Points, in no order, along strands that fork, close into loops and pass close to each other.
(in the rows, 128 means zero)
Points whose rows are less than 103 apart are linked; no others are. Some points are linked to none.
ropef: [ 93 199 195 164 104 117 123 117 153 146 172 107  95 118 112  98 131 126
 190 131 152 170 126]
Pefo: [ 90 119 156 169 123 140  73 103 139 106 126 101 106 111 142 128 130 106
 154 143 131 160 115]
dero: [ 94 120 116 181 162 112 161 111 112 140  96  97 152 173 155 141 124 114
  69 123 135 101 150]
Pumib: [ 94 118 148  68 148 125 136 140  99 167  83 153 113 133 125 111 160 151
 112 136 100 150 135]
Gez: [122 105 126 181 119 129  80  83 172 135  74 164  82 137 128 146 141  81
 149 114 191 147 138]
vobu: [ 93  91 132 193 155 103 111 123 107 135 109 112 166 160 144 142 123 111
  87 105 110 117 143]
kizum: [ 99  97 133 158 126 130 114  73 162 130  39 166  91 124 138 150 144 106
 136 148 172 145 160]
zipob: [ 95 115 107 140 151 154  88 107 127  82  52 163  97 120 142 142 136 131
 105 137 137 130 133]
Bados: [132  86  68  98 160 149 149 142 110 100 113  86 187 145 141 126 112 142
  91 130  68  93 142]
rasor: [106  91  98 141 117 135  78  99 134  96 143  60 149 133 152 138 114 103
 125 139 105 114  95]
bogi: [164 133 124 152 132 125  96 142 136 127 168 166  90 147 107 111 127 128
 126  84 163 120 126]
fipuf: [183 168 105 143 123 122 130 155 147 112 113 135 112 142 107 127 100 114
 106  86 156  52 121]
paz: [182 176  87 158  73  97 181 128  97 160 201 129 157 186 130 158 122  92
 111  99 150 158 109]
sus: [193 171  69 133  56 113 182 129 111 143 188 105 150 149 109 150 126  96
 130  90 116 131 119]
gemi: [126 175 130 113 131 114 149 132  93 128 144 142  93 141 140 129 151 151
  90 118 107 133 111]
rimok: [123 165  89 111  94 120 178 113  85  90 184 131 118  94 130 140 114 121
 107 141 119 152 128]
Bifuv: [115 174 160  61 132 171 118 141 143 137  81 122 108 104 129  98 105 168
 151 206 130 135 144]
ror: [119 110 103 133 151 127  98 144 126 120  70 172 107 145 122 125 146 119
  94  71 150  97 135]
vul: [126  95 139 144 129 135  88 128 181 115  50 121 145 130 144 137 118 152
 156 158 129  87 140]
Toko: [120 144 119 136 107 128 140  99 133 110 140  78 105 122 149 128 106 127
 116 161 122 108 115]
lobu: [147 124 145 178 132 110 148 102 162 161 126 147  96 156 162 140 145 139
 100 142 161 113 133]
rez: [132 158 155 126 125 102 174 137 128 153  76 187 108 126 110 138 115 148
 107 148 164 104 168]
darup: [107 109 173  73 154 146 110 177 104 162  84 160 131  85 123 106 161 157
 152 131 112 171 120]
Kura: [133 144 144 147 129  82 190 138  91 156 141 143 165 148 120 156 121 129
  91 120 112 112 149]
sen: [120 112 175 137 107 109 149 105 145 136 187  94 144 102 123 135 106 122
 162 164 118 137 139]
ket: [122 101 129 143 141 142  42 134 157 113  82 104 147 126 155 145 164 133
 168 129 120 135  85]
rerip: [112 110 113 132  93 110 159  83 134 155 143  64 121 135 150 131 116 112
 122 159 114 122 127]
dun: [ 88 125  86 123 169 144  95 137 113  93  29 165 123 145 125 124 139 128
  89  98 129 106 149]
gid: [186 156  73 118  81 121 154 138 113 129 182  79 144 138  85 121 120  92
 129  74  90 109 116]
ral: [ 99 133 117 113 134 138 136 108  92  86 184 152  99  84 135 130 132 127
 101 144 136 168 123]
mek: [ 94  84 134 100 131 130  84 101 163 132  91 179 100 102 122 128 177 120
 176 122 167 167 136]
reti: [ 96 157 145 105 109 135 108 120 143 119  74 131  76 104 109 105 122 124
 148 133 149 126 141]
Kad: [ 94  73 161 143 129 112 118 102 152 156  63 184 106 108 131 130 158 127
 147 144 152 165 163]
Karun: [171 136  83  88 102 124 184 117 134 146 164 121 101 138 139 121 151 137
 118 113 115 113 118]
kemig: [109 101 130  92 172 164 107 142 103 134 103 105 156 139 172 137 149 158
 113 154  88 136  92]
Mok: [162 185 137 117 110 126 127 153 111  95 217 138 138 123  97 121 126 124
 156  91 110 141 113]
dotag: [111 138  89 107 134 116 151 122  96 139 111 132 105 147 125 121 137 118
  77  95 122 112 127]
Rim: [146 147 116  96 132 166 138 134 117  78 127  88 161 102 138 131  74 155
 117 206  92 104 130]
rivul: [144 114 147 124 137 104 134 131 112 161 200 195 102 132 100 116 154 137
 134  89 152 172 143]
voriv: [156 144 150 109 123  86 205 141 117 185 124 166 147 156 112 146 143 139
 106 111 122 107 146]
pud: [137 122 132 185 121 132  62 127 169 108  71 146  99 123 126 121 128 112
 155 101 163 117 130]
Fimid: [107 107 107 144 133 142  49 107 123 112 140 156  91 138 120 118 153  99
 141  88 150 173 110]
vava: [ 89 124 156 128 143 176  55 136 145  97 130 108 133  78 132 121 132 110
 182 128 150 165  97]
gef: [ 98 116 131 104 161 162  99 133  88  92 152 164 100  87 148 133 154 135
 105 134 128 174 101]
Levol: [185 179  92 120  57 113 202 122 139 120 131 103 151 120  97 152  81 104
 136 134 141  86 150]
vukoz: [124  99 142 144 104  95 172  91 121 163 190  85 141 133 150 146 131 122
 126 161  98 146 126]
Bazul: [ 79 116 121  89 139 107 148 120  96 175  83 139 110 154 112 110 150 117
  93  98 116 129 144]
Tupa: [136  99  90  97 156 167 126 133 122  82 115  97 169 121 156 137  97 155
 104 180  87  93 124]
mezu: [102 120 161 114 142 126 105 148 110 135 178 184 100  93  97  97 151 129
 152  92 141 188 131]
Fimag: [ 94  72 125 138 126  94  96  95 154 176  77 104 147 171 137 140 169 110
 144 105 119 120 129]
foruz: [170 154 180 133 134 113 141 160 136 171 163 144 113 154 141 123 173 171
 150 108  98 138 106]
fosu: [ 73 146 139  84 127 155 108 112 158 109 130 143  80  85 104  91 133 112
 176 120 170 150 128]
reto: [104 121 115 100 136 125 175 113 103 159 111  76 160 160 149 121 121 144
 100 166  68 124 139]
luk: [ 98  93 122 109 136 131  80 121 120 119 163 183  98 108 108 106 152 110
 139  87 154 179 123]
Nozi: [115  99 111 117 128 171  82 107 140  81 190  75 141 100 152 127 108 105
 152 145 130 135  88]
bimul: [124  74 100 113 117 139  87  91 188  98 164 149 111 112 125 119 128 110
 175 119 179 120 131]
feba: [137  67 145 108 138 116 109 140 144 149 130 153 140 125 116 123 143 135
 142 105 112 112 136]
bip: [110 123  92 100 145 152 133 113 118  78  82 156 103 120 147 126 112 148
  84 162 132 104 142]
Lalis: [152 152 181 159 102  76 149 145 118 167 176 165 149 137  88 143 117 111
 140 100 152 136 146]
bivo: [106 110 129 161 156 124 141 118 147 147  34 151 126 161 146 138 128 132
  99 135 160  96 164]
fif: [167 129  68  87  95 152 131 137 128  88 180  80 124  96  96 112 108 100
 148  95  96 104 114]
Muf: [170  92  86 132 115 119 169 126 109 117 199 119 158 116 120 141 118 118
 107 116  91 127 129]
senam: [124 103 167 129 135 145  81 145 157 140  39 127 149  86 149 116 167 153
 206 156 147 170 116]
vod: [122 162 122 130 142 120 181 122 130 150  57 156 102 161 134 135 122 136
  74 147 172  93 158]
mus: [137 112  86  66 102 148 124 123 148 102 156 102 105  99 108 102 114 101
 159 101 127 108 119]
Kib: [137 130  48  85 104 149 178 106 120 114 143  95 100 116 160 129 129 144
 104 150 108 127 113]
sizut: [140 162  66 123  79 112 200 118 105 121 129  96 148 117 116 145  85 111
 101 143 118 101 152]
Negik: [123 198 160 168 106  79 197 140 131 168  82 121 164 171 124 165  89 101
  96 164 174  96 142]
nuva: [124 116 148 159 142 116  86 148  86 133 193 127 133 136 120 123 135 126
 119 100  97 161 105]
zume: [ 98 178 160 173 150  90 189 147 120 173  57 117 158 172 115 150  95 102
  78 147 175 109 162]
zepot: [ 92 172 161 163 140  98 163 135 102 160  66 109 159 162 116 131 101 141
  92 150 118 112 175]
til: [146 140 157 103 135  95 188 155 132 194  76 181 125 151 103 126 139 152
 114 108 141  98 162]
tamev: [141 138 180 126 129 109 112 168 142 178 111 143  97 128 124  97 171 160
 161  96 111 142 116]
Vusev: [153  87 148 115 141 136  82 151 174 138 149 177 110 119 122 102 158 145
 180  91 144 138 125]
sapi: [139 100  79 110 138 127 173 132  92 116 152 115 157 129 137 135 124 135
  87 123  72 113 130]
kog: [161 155 174 106 126 152 161 132 148 117 233  98 173 101 115 130 132 129
 188 141 104 147 105]
Nimev: [148 181 114  80 100 150 176 129  98  89 139  99 169 103 122 137  84 147
 125 200  79 131 141]
Migut: [195  91  94 159 123 106 165 123  99 139 230 158 162 148 113 150 126 122
 106 105 124 147 135]
lubol: [144 127 142  94 137 145 136 145 114 102 170 118 139  97 124 130 118 141
 130 139  96 125 112]
dav: [118 170 149  85 126 146 120 142 145 130  62 134  85 120 119  98 124 163
 141 157 129 114 136]
dusa: [133 151 145 160 138 145  67 147 116 100 208 111 110 133 113 102 122 133
 154 103 129 163  98]
lemik: [ 90 140 138 109 146 186  86 122 139  97 189  92 123  91 138 108 122 111
 172 130 155 154  87]
teto: [185 131  94 124 117 120 144 132 126 137 189 154 105 154 115 124 138 121
 110  83 144 117 119]
kipu: [135 130 131 128 148 119 172 135 115 113 105 157 154 134 134 138 102 170
  87 169 108  95 164]
Gego: [121 108 147 181 132 125 117 114 165 126  43 130 138 138 135 137  90 135
 122 166 150  80 169]
nido: [100 160 144 127 142 109 159 136  95 144  99  81 174 159 125 122  96 150
 102 168  72 116 156]
tup: [122 112 147 157 147 136  80 152 137 116   4 136 156 108 150 111 160 156
 172 151 119 162 117]
zipu: [102 148 140 186 168  99 174 148 117 163  87 109 155 178 131 148 120  85
  65 116 174 109 149]
gefep: [146 178  74  97  76 127 190 127  90  91 150 109 150 107 115 147 103 128
 116 146  89 131 138]
Gomok: [132 130 123 152 138 135  65 157 136 108  57 169  94 118 122 106 148 133
 135  81 141 119 121]
Gedip: [100 108 118 125 168 139 144 122 116 129 107  71 164 176 181 131 140 162
  91 156  72 115 125]
vovad: [142 187 144 146  85  89 183 121 141 163 106 114 133 145 109 149  84  93
 111 149 178  88 139]
rukis: [116 161 144 186 107 122 110  98 137 113 140  95  85 132 138 134 112 112
 118 148 141 124 121]
zires: [145 101 118  66 162 185  86 147 127 112 100  94 174 119 153 141 117 151
 136 165  99 103 102]
Nibif: [186 175 114 133  67 102 182 118 171 156 142 105 119 138 108 143  89  89
 140 133 181  75 131]
fosig: [108 132 123 137 125 146  94 113 142  95  95  68 121 134 159 127 104 134
 122 163 106  90 112]
Bebit: [161 170 149 144 147 120 132 159 119 132 147 159 104 150 155 130 168 176
 105 108 102 125 101]
boga: [147 143  61  87 122 152 178 115 121  86 121 126 111 116 155 132 109 165
  89 174 114 106 132]
zok: [101 108 177 107 147 162 119 131 149 130 134 142 118  77 148 121 144 150
 170 165 150 165 123]
rerup: [126 123 172 108 137 128  95 184 132 153  68 147 122 105 120  92 158 159
 164 109 112 141 117]
koga: [105 132 144 134 145 178  44 130 139 116  94  99 128  96 155 131 168 120
 186 131 149 183  78]
fupak: [141  76 104 182 140 111 107 123 121 130 167 118 156 156 134 137 109 102
  94 101 128 106 126]
tevud: [142 128 119 190 131 136  67 121 127 132 133 156  79 163 111 111 129  99
 126  83 181 156 123]
Riv: [120 124 157 167 138  83 140 141  73 162 176 144 154 148 115 141 133 124
  94 100  94 153 129]
kabod: [137  58 130 114 135 105 139 121 117 160 179 174 128 129 119 125 150 123
 119  99 125 146 137]
per: [143  70 122 136 129 130  56 118 182 128 145 154 117 141 122 123 152 126
 184 102 164 134 120]
nisu: [ 90 130 133 116 164 150 108 147  68 113 130 124 126 119 149 134 143 141
  81 134  83 160  97]
gufal: [179  93 127 182 122  99 137 129 129 145 206 138 156 150 111 144  98 109
 115 115 150 118 136]
zud: [122 115 114  93 118 158 103 111 171  80 153 134  97  88 118 106 111 115
 169 123 167 110 130]
paduz: [184 175 146  99  92 131 161 134 146 115 216 122 149 124  90 119 138 119
 184 100 108 138 120]
vepuv: [144 141 151 142 139 140 100 149 123  86 232 130 142 105 103 115 107 127
 163 110 121 152 112]
fabap: [134  98 197 116 139 139 143 142 139 132 208 102 178  83 113 131 113 132
 180 152 108 146 128]
Peven: [113  88 135 145 148 132  67 133 162 124  45 106 169 136 149 146 148 149
 163 152 109 121 117]

A piece is all that can be reached along the links. How many separate loops has the piece of each point below (a circle has one, a figure eight two, a Y none), and how many tips (points with one link)?
rivul => loops 0, tips 3
darup => loops 1, tips 0
paduz => loops 2, tips 1
vovad => loops 3, tips 0

Name the points in between on the shortest way along the links from the first point to the second, in order.
luk; mek => Fimid tevud bogi teto Karun Kib boga bip zipob dun ror Gomok pud Gez kizum Kad
vobu; Nibif => dero zipu zume Negik vovad
kog; vul => fabap sen vukoz rerip Toko rukis Pefo vava koga ket Peven
gef; Migut => nisu kemig zires Tupa Bados sapi Muf
nuva; rerip => dusa vepuv Mok paduz kog fabap sen vukoz
tevud; bimul => Fimid luk mezu rivul kabod feba Vusev per
